Each row is a point on a landscape with many valleys, with its height.
From any point a ball rolls to the lowest of the 6 points nearest to it. It stops when none of these is lower. Distance is the straight distance between rows; heights are no part of it.
gab (h 12.9): [ -4   1  -2   0   4  -2  18  10   5 -15  14 -12  -7   8   2   0 -22  -2
   0  13 -29  -8  12   6   4 -14   6   7 -12  11   6  16 -15 -13   3 -18
  -2  -5  12   6  -5  -2   0   1  22   3 -11  -2]
rubip (h 48.5): [  5  -8  14  -8   5 -19  -2 -19  -8 -29   1  23 -15 -19  -7   3  -2  -6
   7  11  13   0  16 -13  -8 -17 -15  24   1 -10  19  -1  28   2   0 -29
   5   4 -18  10   1  -2 -11   7  17  18   6 -13]
raden (h 33.9): [ -8  -8   4 -13  -7 -18   5 -19 -11 -29   3  20 -21 -19   1  -4   4  -6
   4   3  -4   0   7 -12 -10  -5 -12  12  -2 -10  19   6  17   3 -10 -17
   1   0 -22  11 -16  -2 -11  10  17  22   0 -12]
tise (h 20.6): [ -5  -1  -3  -4 -15 -11   2 -10 -12 -23   1   9 -21 -15  -9  -6  17 -14
   6   1 -18   0  -1 -13  -5   8  -5  -4  -1 -17  14  15   7   5 -12  -4
  -2   3 -12   7 -22   1 -12   6   8  11  -2   0]
Seduv (h 20.4): [ -6   1  -3  -4 -19   6 -18  11 -16  26 -17   6  10 -11  14 -16  10  -1
 -11 -34  37   4 -19   3  -3   1   4 -19  17 -19  -2   2  -3  11 -14  37
   1  -1 -15 -11   6   3  -6   8 -32  11  -5  -5]
Diz (h 35.4): [  3  -3 -15   1  -7   5  -2  23   2  18  -3 -19  10  17  14   0  -4  16
  -9 -10   4  -5 -13  20   7  12  21 -23   5  16 -20  -2 -22   2  -1  21
   4   4   7  -7   7   4   5  -7 -13 -19  -7   8]
Kigik (h 33.4): [ -4   7 -12  -2 -18   4   1   2  -6   7  -9  -2  -4  -8   4  -6  22 -17
  -2 -11 -14   3 -11   0  -2  22   9 -17  -2 -13  -1   5   3   8 -16  29
  -7  -5  -5   2 -19  -3   3   5  -9   3 -10  12]
bop (h 31.2): [ -5  13 -13  -8  -5   7  11  24  15  26  -2 -27   6  11  -8   6   0 -20
  12   9 -30  -2 -23  11   2  -2  11  -9 -10  15   4  -9 -26   2  -7  20
  -3  -1  11 -10 -24 -13   4   5 -10 -13 -22  16]
Ririz (h 17.5): [ -5   3   4   0  11  -6  12   4   5 -11  11  -4  -6  10   2   6 -23   4
  -2  10 -24  -5  12  -2   1  -8   4  12  -6  13   4   7  -4 -13  10 -26
   3   2   7   2   4   1   3  -1  24   4 -11 -10]
maba (h 35.0): [  3  -7  -9   4  -7   7 -19   9 -11  19 -12   1   9   5  14  -7  -4  15
  -3 -27  33   0  -8   6   5   6   8 -20  14   6 -16 -13 -10  15   0  23
  -5  10  -2  -5  19   7  -1  -4 -25  -6   6   2]
nako (h 38.3): [  1   2 -13   7   1   9   5  22   5  14   2 -23  14  18   4   6 -10  11
  -9   5 -11  -9  -4  15   6   9  14 -19   2  19 -11  -4 -26  -3   3   4
   2  -7  17 -12   5   2   7  -9  -6 -23  -2  11]
panu (h 39.3): [-10   4 -10  13  20   1  13  17  13   1  16  -9   8  24 -10  11 -17   6
  -6  15 -18  -2   9  11   5  -3   0  -6   7  30  -8   6 -25 -15  10 -21
   2  -2  21  -4  13  -1   8 -13  12 -21   1   3]
sotep (h 26.8): [ -4  -8  -2 -16   0   7  27  -1  -3 -16  12 -12 -15   2   8   3 -29  -5
  17  15 -36  -8   3  14  -3 -26   5  15 -11  13   8  19 -20 -10  -3 -21
  -1  -7   9   3 -21  -3   4  14  16  18 -19  -3]
sufo (h 47.3): [ -2  -1 -11 -16 -24   9 -16   9 -14  19 -18   2   5 -16   9 -13  28 -17
  -6 -28  17   9 -20  -2  -7   3   2 -15  16 -24   2   3   3  10 -23  48
  -5  -5 -12 -13 -11   2  -7  13 -29  17 -11   8]
Netu (h 62.6): [  0   9 -17   6  -6   8  11   8   4   8  -4 -15  -3   1   4  -3  11 -12
   0  -2 -18  -1  -8   2   8   8  10 -13  -6   3  -1   7 -10  -3  -7  13
  -3   0   6   4 -17  -6   2  -2  -6  -7 -11  15]
puna (h 36.6): [  3  -2 -16  -2 -18   9  -3  17  -3  27 -13 -13  10   6  21  -1  -6   9
  -9 -21   8  -3 -17  15   6  14  25 -25   7   7 -11 -10 -17   8 -11  38
   2   0   3  -7  -7   4  11  -2 -23  -9 -17  13]
Bem (h 8.2): [ -8   5  -7   3  -9   2  14   2   0  -6   6 -13 -13   6   2  -4 -10 -11
   6   9 -31  -3  -5   2   6  -7   7   3 -10   0   9  14 -17 -13  -3  -5
  -5  -2   4   0 -19  -9   7   3  13   4 -14   6]
gur (h 23.8): [  4  -4  -3   3 -11   4 -16   5 -13  17 -12   2   9  -6   9 -14  15   4
 -11 -24  28   3 -10  -1  -2  12   7 -15   9 -10 -12   0   0  14 -10  28
  -3   1  -7 -12  10   5  -5   1 -30   7   2   5]
San (h 20.5): [ -2   1   0  -2  -2  -9   3 -12  -7 -24   3  12 -13 -12  -4  -2   3  -3
  -1   1 -14  -2   8  -6  -8  -3  -6   8  -3 -13  14   8  15  -1  -2 -14
  -1   4 -11  10  -9  -3  -3   6  15  15   0  -3]
Nof (h 46.6): [  1 -12  25 -19   5 -21   1 -21 -12 -29   4  25 -10 -20 -11  -3  11  -8
   8   9  15   5   8 -19 -14 -19 -23  25   7 -10  24   6  21  10  -5 -26
   6  -1 -25  11  -6  -7 -20   9  13  23  14 -22]
bame (h 25.5): [ -4 -18  10 -17 -11 -16  13 -11 -12 -31   8   7 -22 -12   7   1 -15  -2
   3   3 -17  -5   3  -3 -12 -14  -5  14  -8   2  16  12  15   0  -7 -31
   3   1 -10  15 -11   5  -4  13  18  23 -11  -8]
sak (h 31.1): [ -6   7 -15  10   4   5   9  17   6   8   5 -16   8  22  -2   3  -7   5
  -6   6 -15  -5  -3   7   7   8   9 -12  -2  13  -5   1 -17  -5   2   2
  -2   3  15  -4   2   1   5 -10   6 -14  -4  12]
fik (h 6.3): [  5 -17  20 -15   2 -25  10 -14  -6 -25   8  18 -16 -14   0  11 -17   0
   8   8   1  -5  13  -4 -11 -15 -10  25  -8   3  11   2  27   6   1 -36
   5   2 -10  19  -5   5  -5   7  16  23  -7  -9]
Mol (h 28.8): [  0 -12  21 -15  14 -16  14 -11   2 -17  12   3  -9  -1   1  16 -25  10
   9  11 -14  -4  19   2   2 -23  -1  26  -7  11   5  13  18  -7  12 -44
   5   4   0  13  -3   7  -3   5  23  12 -11 -12]
lozu (h 62.8): [  4  -2  25   4  14  -3  -7 -22   0 -16  -2  22   3 -13 -20  -1  18  -9
  -1   5  20   7   1 -16  -9  -6 -24  19  -1 -23  13  -4  19   1   7 -12
   9  -6 -14   3  -1  -5  -8   6  11  11  23 -14]
lupup (h 46.0): [  2   0 -12   8  -1  -2  -8  15  -1  14  -2  -7   5  13   8   2  -3  17
  -9 -12   6  -3  -4   8   7  16  17 -20   3  15 -19  -8 -16   7   1  12
   3   7   9  -8  13   6   5 -10 -11 -16   3  12]
vof (h 17.3): [ -5   2  -8  -2 -13   2   5  -5 -10  -9  -1   1 -21 -13  -3  -8  10 -19
   9   5 -19   3  -8  -6  -8  11   4   0  -2 -14  13   9   3   1 -12   0
  -3   1  -9   7 -20  -2  -1   5   8  10  -8   5]
muno (h 52.0): [  3   6 -12 -10 -13   9   1  19   5  27 -12 -23  18   9  15   8   2  -2
  -5 -11 -10   0 -23  15  10   5  20 -23   2   7  -4  -8 -15   9 -17  37
  -3  -1   9  -8 -11  -5  10  -2 -18  -7 -15  23]
zege (h 37.1): [  2   7   6  15  13   2  -9 -15   5   0   7  14   3   0  -8   0  12   7
  -1   5  11   5   5  -5   2   3 -12   7  -5  -2  -5  -9  10  -2  16  -8
   1   0  -2   6  15   2   1 -17   3  -9  18  -1]
Toru (h 26.3): [  2   2   3  10   3   3 -12  -3  -6  -3   0  14  -1   0  -8  -8  21   1
  -9  -7  12   8   6  -9   4   7  -1  -5   1 -14  -4   2  11   8   3   4
  -8   2  -9  -5   7   5  -4  -1 -15   4   7   0]
pago (h 33.2): [  2  -4  17  -5  21  -9  16  -7  15  -4  16  -8  -1   6   4  14 -43  14
  10  14 -11  -7  29  -1  -8 -17  -8  28 -11  22  -3   9  10 -11  14 -42
   4  -3  16   5  13   5   4  -4  27   0  -8 -15]
Vup (h 53.4): [ -2 -16  14 -22   0 -11  17  -1  -5 -23  15  -1 -10   0   7  16 -32   6
   5  11 -23  -4  14   8  -3 -29  -1  21 -12  18   3  15   4  -4   4 -38
   3  -6   9  17 -12  13   4  15  21  22 -24 -10]
ret (h 74.2): [ -1  14 -18 -12 -20   5   4   8   7  25 -15 -21   8 -10   6  -7  17 -23
  12 -10 -17   7 -35   9   4   4  13  -8  -1  -1   4  -5  -3  12 -20  42
  -9   8   2   3 -26 -10   1  10 -11  -6 -29  19]
babo (h 73.0): [ -1 -24   8 -29  -9  -5  25  -3 -10 -29  15  -2 -14  -6  11  15 -27   6
   9   4 -26  -7   4  14  -6 -32  -1  20 -15  13   5  20   2   6 -11 -27
  -3  -9   8  19 -16   4  -3  16  10  23 -20  -6]
bobi (h 21.9): [ -6   0  10   5  12  -9   8  -6   8 -13  10  -1  -8   0  -1   5 -18   3
   2  12 -13  -6  18 -10   0  -9  -5  17  -7   8   6   5  13 -11   6 -33
  -2   8  -1  12   3   0  -1  -3  21   5  -6 -12]
butuz (h 38.2): [  0   9 -19  -6  -5   6   8  18   9  22  -5 -26  15  11   4   3   1  -7
   5   1 -20  -2 -23  21   7   1  19 -14  -5  10   2  -8 -24   3 -13  33
  -2  -3  17  -8 -15  -8   9  -3 -14 -13 -16  23]
zasal (h 22.2): [ -5  -6  10  -1  -1  -2  -8 -11 -11 -16   3  19 -11 -13 -15  -7  22 -17
 -10   2   9   8   1 -12  -7   3 -15   5   8 -25  14   5  13   7  -3  -6
   0  -2 -17  -2 -13  -2 -14   9   1  15  14  -8]
supiv (h 28.5): [  3   2  -5   1  -6   6 -11  17  -7  15 -17  -6   5   4   9  -5   7  10
 -13 -15  17  -1   0   8   7  11  18 -19   6   1 -11  -3  -4  11  -8  26
  -4   2  -6  -6   6  -1  -3   2 -19  -2  -5   9]
Tana (h 41.3): [ -2   9  -3  16  10   3   1   8  13  -1   3  -5  -1  17  -7   4  -3  10
  -5   1 -14  -2   2   1   2   2   6  -3   0  12  -8  -2  -8  -5   6 -13
  -3   1  12   3  10   4   3 -13   6 -12  -2   3]
Fip (h 41.2): [ -2   5 -11  -6 -18   4 -11   6 -14  14 -15  -5   3 -12   8  -6  22 -21
  -3 -17   0   8 -13   5   0  16   7 -14   2 -19   3  -1   7  13 -19  39
  -9  -7  -6  -6 -16   2   2   8 -18   6 -18  12]
Git (h 26.0): [  1  -3  -7  -8 -15  -2 -10  -1 -13   3 -12  -2   0 -11  -2  -6  34 -18
  -5 -11   0   7  -9  -3  -7  14  -4  -8   7 -25   1   4   8   8 -18  30
  -7   0 -11 -10 -16   1  -7   8 -17  10  -7  16]
Geges (h 60.7): [  0   6  -7   6 -10   3  -4   9  -2  11  -8 -16   6  10   8   2   8   1
  -9 -10  -4   0  -6   7   8  15  13 -13   0   2  -5  -5  -7   7  -7  16
  -3   1  -2  -1  -1   2   3  -4 -14  -8  -5  13]
lites (h 29.4): [ -5  -7  15 -10  15 -11  12   0   2 -14  12   1  -8   6   4  16 -37  10
   7  13 -19  -4  20   5  -2 -20   0  21  -5  19   3  14   3  -9  14 -37
   5   1   9   5   1   0   2   7  21   7 -15 -16]
koso (h 23.1): [  0  -2  24   0  13 -12   0 -22   6 -19  -1  19  -6 -10  -6  10  -7   1
  12  14   9  -1  17 -12  -8 -15 -22  22  -5  -4  14  -7  31  -3   6 -28
   8   5 -11   9   5  -6   1   1  17   5   9 -15]
Ril (h 28.3): [  0  10   3   4  11  -4   6 -11  13  -5   9   6  -4  11  -9  11 -14  10
   2   7  -5   1  15  -2   3  -1  -4  11   1  16  -2  -4  11  -8  15 -26
   3   6   9   5  17   0   4 -11  18 -11   8 -13]
belup (h 34.2): [ -6  12 -15   0  -5   8  10  17   8  14   1 -24   5  16   4   5  -2  -7
   3   8 -26  -7 -12  15   7   1  14 -14  -2  12  -4   6 -25  -7  -1  15
  -8  -3  12  -7 -13   1  12  -2   1 -17 -11  16]
pedul (h 30.3): [ -6  -7   6   3   3 -12  -8  -9  -7 -24   3  17 -14  -8 -11  -5  13  -8
   2   5   5   0   9 -13  -6   4 -12  13   2 -15  18   3  23  -1  -4 -13
  -6   1 -19   1  -6  -5  -9   7   5  15  13  -8]
rov (h 11.6): [ 11   2  20   8  12  11 -10 -18   2  -6   6  18  13 -11 -13  -5  22   7
   5   8  26  13   2  -9   1  -5 -19  17  -5 -13  -3 -16  15   0  10  -3
   6  -7  -2  -4  14  -4   4  -2  -4  -1  26 -13]
nin (h 22.3): [ -8  -9   5  -8   4  -9  12   0  -3 -21   9   2 -15  -1   5   0 -15  -1
   5   9 -27  -6   8   0  -4 -11   2  11 -10   2  12  12   8 -13  -3 -22
  -1   4   1  12  -9   0   1   9  25  20 -17  -7]
vavi (h 30.6): [ -4   1  14  -6  26  -5  17  -3  20  -5  16  -4   2  12  -5  15 -42   9
  11  16 -15  -7  25   0  -6 -17  -9  20  -1  26  -8   5   0 -17  17 -42
   2  -3  18   2  17   0   4  -2  23  -6  -2 -13]
Fanu (h 67.6): [  2   8 -11   3  -8   6   5  15   8  16  -8 -18  10   9   6   3   3  -3
  -1  -6 -17  -1 -15   8   9  12  17 -19  -3   3  -5  -2 -15   7  -9  27
  -5  -1  11  -4 -11  -1   6   0 -11  -9 -12  14]
liva (h 18.8): [ -9   6 -10   9   0   0  10   8   5  -3   9  -8  -3  14   0   3  -6  -1
  -3   9 -19  -3   4   3   7   0  10  -7   1  11  -2   7 -15  -9   4 -11
  -6  -4  11   0  -2  -5   6  -7  16  -3  -2   2]
dugor (h 41.9): [  8   3   7  13   8   7 -21  -5  -2  12  -2  10   6   0  -5  -4  13  14
   3  -2  34  12   4  -2   2  -1 -10   6   1   3 -20 -12   8   6  16   3
   3   0   3  -4  20   9   7 -10 -16 -17  20  -3]
vagov (h 22.4): [  0   2 -12  -3 -15   5 -15   7  -9  20 -12  -2   9  -6  18  -7   6   6
  -9 -26  26  -2 -11   8   2  12  12 -20  15 -10  -7  -2  -9   8 -11  34
   1   4 -11  -9  11  -1  -5   7 -30   4  -6   3]
nida (h 6.2): [ 11   7  23   0  22   8   0 -31  16 -13   9  24  13 -10  -5  11 -11   9
  19  21  23  -5  23 -15  -3   1 -25  25  -3 -10   0 -12  24  -7  12 -19
   9 -10  -3  -3  16   0  12 -15  19  -7  24 -16]
gulit (h 25.1): [ -5   5  -2   9   6  -4   5  -6   5 -11  10   3  -7   9  -2   3  -6   7
  -2  11 -14  -4  10  -2  -2   3   7   9   0   6  -4   5   8 -11   8 -22
  -5   7   1   6   6  -4   6 -10  18   0   0  -1]
fuzot (h 28.7): [  1  -2 -14  -6 -14   2  -2  17  -1  26 -18  -9  14   7  24  -4 -12  14
 -11 -22  22  -5 -18  20   2  12  25 -28  13   8  -6  -6 -20   4  -8  32
  12   2   3  -9  10   6   2   6 -18  -9 -10   3]
gobu (h 39.8): [  7  -4   4   6   1   7 -25   3  -7  14  -5   6   7   2  -1  -7  14  11
  -8 -12  33   7  -3  -3   8  -1  -4  -7   7  -6 -11 -11   6   4   5   9
   0   6  -5  -4  20  11  -6  -8 -24  -4  14   4]
fiken (h 47.7): [ 13  -8   6   7  -4  11 -25  -2 -13  16  -9   5  14  -9   2  -9   8  12
  -3  -9  51   9  -8  -3   0  -9 -12  -1   6  -9 -21  -9  -1   5  10  16
   1  -1  -5 -12  26  12  -1  -3 -24  -2  19  -9]
bupev (h 30.0): [ -1   4 -16  -2 -15   6  -7   8  -6  22 -15  -8   3  -7  17  -4  18  -8
  -5 -20   4   4 -16   5   5  15  15 -25  10 -10  -6  -5  -1  11 -17  39
  -5   2  -1  -3  -6   0   4   9 -21   3 -20  13]
rolid (h 37.7): [ 17   1  25   6  19  16  -3 -29   9   3  11  27  22  -8 -17  -1  12  11
  10  10  44  10   6 -11   4   5 -23  24  -7 -13  -4 -10  15  -4  11  -4
  12 -20   0  -6  10   8   8  -8   6  -5  30 -10]
rizu (h 24.8): [ -5   6  -6  10  -4  -4   4   2   0  -3  -2   1  -3  -3  -1   0   8  -6
  -7   1 -14  -4  -2  -1   5  17   9 -10  -5  -5  -2   4   4   1  -3   4
  -7  -2  -3   2 -11   1   2   0   4   0  -4  12]
fasim (h 22.6): [ -6   5 -11  -2  -1   6  15  11  13  15  -1 -20   0   6  -1  -2  -5 -22
   6  13 -36  -6 -13  11   8  -2  14  -9  -9   7   4   6 -22  -6  -7  12
   1  -2  15  -2 -26  -9   5  -1   0  -9 -15  12]
Duzo (h 20.2): [ -5  -4  -3   1 -12  -3  -6  -6 -14  -4  -7  10 -11 -12  -2  -5  28 -16
   0  -2  -4   2  -3 -11  -8  16  -7  -8   1 -24   8   9   3   7 -12  18
  -7  -6 -10  -2 -16  -2  -7  10  -8   8   5   5]
rulu (h 18.6): [ -4  -1   6   2   6 -10   5 -11   1 -15   2   7 -15   5 -10  -1  -4  -4
   1   9  -6   0  12 -11  -5   2  -3  14  -9  -7   8   3  11  -5   5 -22
  -2   7  -3   9  -1  -3  -3  -4  12   8   4  -7]
Kere (h 60.0): [  5   4   1  20   6   7  -9   4   7   7  -2  -1   5   7  -5  -2   5  16
  -1  -6  22   6   0   5   5   7   1 -10   4  13 -18 -14  -1   5  17   2
   1   6   9   1  21  11   3 -14 -10 -19  15   2]
nonul (h 22.5): [  1   7  12   4  11  -6   6 -16   8 -12   5  13  -3  -4  -5   5 -10   4
   5  11   0  -2  15 -12  -4  -4 -12  18  -5  -2   6  -3  25  -5   9 -22
  -2   5  -6   5  13  -4  -1  -6  15  -2  12  -8]
tun (h 37.0): [ -3   5  -2   8  27   3  17   5  20   0  11 -11   3  13 -11  12 -27  10
   2  21 -19  -3  19   4   0  -4  -5   7   2  30 -14   0 -12 -18  21 -35
  -1   3  22  -5  14   0   6 -13  14 -18   4 -12]
mima (h 21.6): [  1   6  -1   7   0   2   5   2   4  -5   5  -7  -7  16  -2   5   1   0
  -3   5 -12  -1   5  -6   2   3  11  -3  -3   1   1   9  -3 -12   4 -10
  -6   4   1   2   2  -6   5 -10  11  -1   5   0]
fibig (h 43.1): [  9   5  11   9   9   9 -14  -5  -2   4  -1  12   2  -3 -15  -8  20   9
  -4  -6  31   8   4  -6   1   1 -18   2   4 -13  -4 -14  10   6   7   5
   2  -1  -1  -3  14   3  -7  -4 -13  -1  22  -6]
Ler (h 41.4): [  5  -8 -12   3 -12   0 -12  18   1  20 -11  -5   4  12  20  -3 -11  18
 -10 -16  21  -7  -5   9   5  14  18 -24   6  16 -18 -10 -17   2   7  19
   4   9   5 -10  22  10   4  -7 -18 -20  -1   1]
Keve (h 24.5): [ -6   5  -1  13   0  -2  -6  -9  -1  -8   0   9 -10  -3  -8   0  13   0
  -5   5   0   0   5  -7   0   6  -3   4  -1 -11   0  -1   8   1   7  -7
  -3   5  -3   4   1   0   1  -7   4   1   5   3]
tati (h 29.0): [ -4   3  -8  10   8   8   5  15  11   4  11 -13   7  25  -4   0 -12  11
  -9   9 -19  -6   2   9   4   6   6  -8  -1  24 -10   3 -24 -10   4 -11
   3  -3  15  -2   5  -2   8 -12   7 -18   0   6]
Dupig (h 6.9): [  1  -8  -8   4 -20  -1 -25   2   0  25 -15   1  13 -10  22 -21  -6  13
 -13 -27  53  -2 -21   5  -7  -6   4 -19  17 -16  -7 -12 -22   2   2  38
   7   4 -17 -11  26   1  -3   6 -30   4  14 -16]
toku (h 27.8): [  2  -5   3  -1  -4   5 -17   6 -12   5  -7   6  -1  -7  -7 -10  31  -9
 -14 -18  24   5  -7  -7   1   8  -8  -7   8 -26   7   4   7  10  -8  19
  -5  -2  -8 -12  -4   5 -11   5 -17  12  14   6]
Kop (h 32.8): [ -3  13 -15  -6   0   9   9  21  11  30  -7 -32   3   4  -6   2  -3 -33
  23   7 -37   6 -29  13   4 -12   7  -6  -4  12  10  -8 -27   1  -4  29
  -2   3  16  -6 -28 -20  -6   9 -15  -8 -25  15]
sopa (h 81.0): [  4   6  -4  15   6   0  -3  -3   9   2   5  -3   6  14  -9   2  -1  11
  -5   3   0   6  13  -7   2   4  -1   0   2  13 -12  -8   0  -2  15 -11
   1   6   6   5  15   3   1 -14   2 -18  14  -1]
gov (h 36.9): [ 13   6  13   9  14  17 -11 -17   4   5   4  20  13  -6 -10   1  13  13
  10   9  27   6   5  -4   3  -2 -17   9   2  -9 -17 -17   8   1  12  -5
   6 -11   6   0  22   8   6 -12  -1 -13  30  -7]
gilo (h 48.2): [  2  12 -17  -4 -10   7   3  11   4  23 -12 -25   6   3   5   1   4 -15
   7  -2 -28   0 -23  10   5   3  15 -11  -3   4   1   0 -19  -3 -12  24
  -5  -1  15  -2 -18  -6   2   4  -3  -7 -14  15]
Nofu (h 33.5): [ -3   4 -13   1 -14   3  -4   4  -7   5 -13  -2   3  -4   4  -4  17  -6
 -11 -12   3   3  -1   3   3  15   9 -15  -3 -15   0   3   4  12 -11  29
  -5  -2  -6  -3  -3   1  -1   3 -18   6  -3  11]
budu (h 46.9): [  5  -8  -5  10  -5   5 -19   5  -6  13 -12   0  13   3  10  -5   0  14
  -6 -19  34   0  -1   6   7   9  -1 -20   6   6 -21 -15  -5   7   8  19
   2  10   0  -1  17  13   2 -10 -21 -11   7   3]
vil (h 60.1): [ 15 -14  28 -16  15 -17   2 -26  -1 -29   5  25  -2 -22 -17   1   4  -7
  10   9  22   5   4 -18 -10 -22 -32  29   3 -16  23  -1  28  10   2 -22
  11  -8 -20   4  -9  -2 -15   9  19  17  20 -23]
pofi (h 38.7): [  4   3   9   4   8  -1 -10  -6  -3 -14  -1  16  -5  -7  -9  -3  12   0
   0   8   7   7   7 -15  -2   3 -16  10  -4 -17  11  -6  16   8  11  -7
  -2   1 -13   2   5  -3  -9   0  -2   1  14  -4]
goz (h 23.0): [  0  -3  11   4  -1   2 -14  -9 -13 -12  -1  11  -1  -9 -11  -7  27  -7
  -6  -6  12   8   1 -16  -4   8 -11   7   3 -28   3   7  11   7   0   5
  -4   2 -14  -5   2  -3 -11   8  -9  11  16   0]
kibo (h 14.3): [ -7  -1  -9  -8 -11   0  21   2   2  -4   2 -11 -17  -6   5  -4  -7 -18
  16   4 -34  -8  -6   6  -1  -7   5   5 -19  -2  13   9 -10  -9 -12  -3
  -2  -1   3   2 -25  -5   4   9  12   8 -18   4]
Goge (h 23.3): [ -9   1   4  -3  20  -4  14   2   9 -11  12  -4   0  12  -3   6 -28   5
  -4   9 -23  -5  21   2  -1 -17  -4  13   1  22   0  10  -6 -21  15 -38
   3  -8  12   2   9   2   7  -7  23  -5  -8 -10]
vopav (h 45.8): [  1  -3  -9   9   2   6   0  19   9  12   3 -17  11  18   0   3  -7  15
 -12  -2   4  -3   1  17   8  13  13 -16   8  17 -16  -7 -17   0   3   7
   6   2  21  -5  14   3   9 -16  -4 -21   1  10]
Gupu (h 20.3): [ -4  -5  -4   4  -9  -3  -7  -8 -11 -18  -4  17 -15 -10  -6  -5  22 -20
  -3   4  -2   4  -4 -16  -7   9 -11   1  -2 -19  13  11  11   2 -13   4
  -8  -2 -12   3 -10  -5 -10   8   2  12   9   2]
Vapit (h 25.8): [  8 -11 -10   6 -13   3 -27   0 -10  23 -15   3  12  -3  12 -15  -8  17
  -7 -22  50   2 -13   5  -3  -9  -5 -12  10  -3 -15 -16 -12   4   8  26
  10   7 -11  -8  25   5  -5   5 -25   1  12 -10]
sotol (h 45.9): [  1   3 -18 -11  -4   4   9  31   6  24  -1 -31  24  16   8   7 -10   3
  -3   3 -17  -4 -20  27   0   3  23 -23   7  25 -11 -10 -45   1  -3  38
  10  -9  22 -10  -3  -4   9   0 -17 -23 -16  19]
gapo (h 48.1): [  7   5  18   0  19   0  -5 -25  10 -13   7  25   6 -12  -9   4   5   1
  11  21  20   8  11 -17   0  -4 -25  20   0 -11   6  -6  25  -2   5 -13
   6  -4  -7   3   9  -8  -2  -1  15  -2  21 -10]
Sas (h 31.0): [ -1   0  -1  15   1   0  -8   2  -9   2  -4   3  -2   5  -4  -3  13   2
  -8  -9  12   4   6  -5   9  11   0 -10   6  -5  -4 -11   5   2   5   0
  -5   2  -1  -2   6  -1   0  -4 -11  -4  10   9]
Nov (h 33.3): [  4   5  18  -2  21  -3  14 -23  17  -5  15   7   7   0   1  15 -31   8
  16  16   2 -10  23  -7  -4  -6 -14  23  -5  13   2  -8  18 -13  16 -35
   4   3   8  13  16   3   4  -9  25 -12   7 -11]
Fazat (h 12.6): [ -5  -3   0  -1  -6  -2  13  -3  -3 -12   6  -1 -14   0  -1   4  -4  -6
  -1   3 -22  -6   4  -5  -1   3   9   7  -6  -4  12  10   0 -14  -5 -11
  -5   4  -2   6 -14  -1   1   7  15   6  -6  -2]
mure (h 34.1): [  1 -12  20 -15   6 -10  -2 -21  -4 -28  -1  19  -8 -15 -18  -9  13 -13
   0   6  15   4   3 -23 -11 -13 -24  21   4 -14  22   1  20   1  -6 -23
   4  -3 -24   2  -5 -10 -17  13  14  19  18 -16]

Two balls start at each pair of points below. Name the first point that both come to, or write never.
Diz, Sas -> never
Kere, Toru -> Fazat
pedul, goz -> vof
gobu, toku -> Duzo

Where does a ball stop that starts at each point below?
ret -> Dupig
mure -> Bem
puna -> Dupig
Nofu -> Bem
muno -> Dupig
Ler -> Dupig
Fip -> Bem
Kigik -> Bem
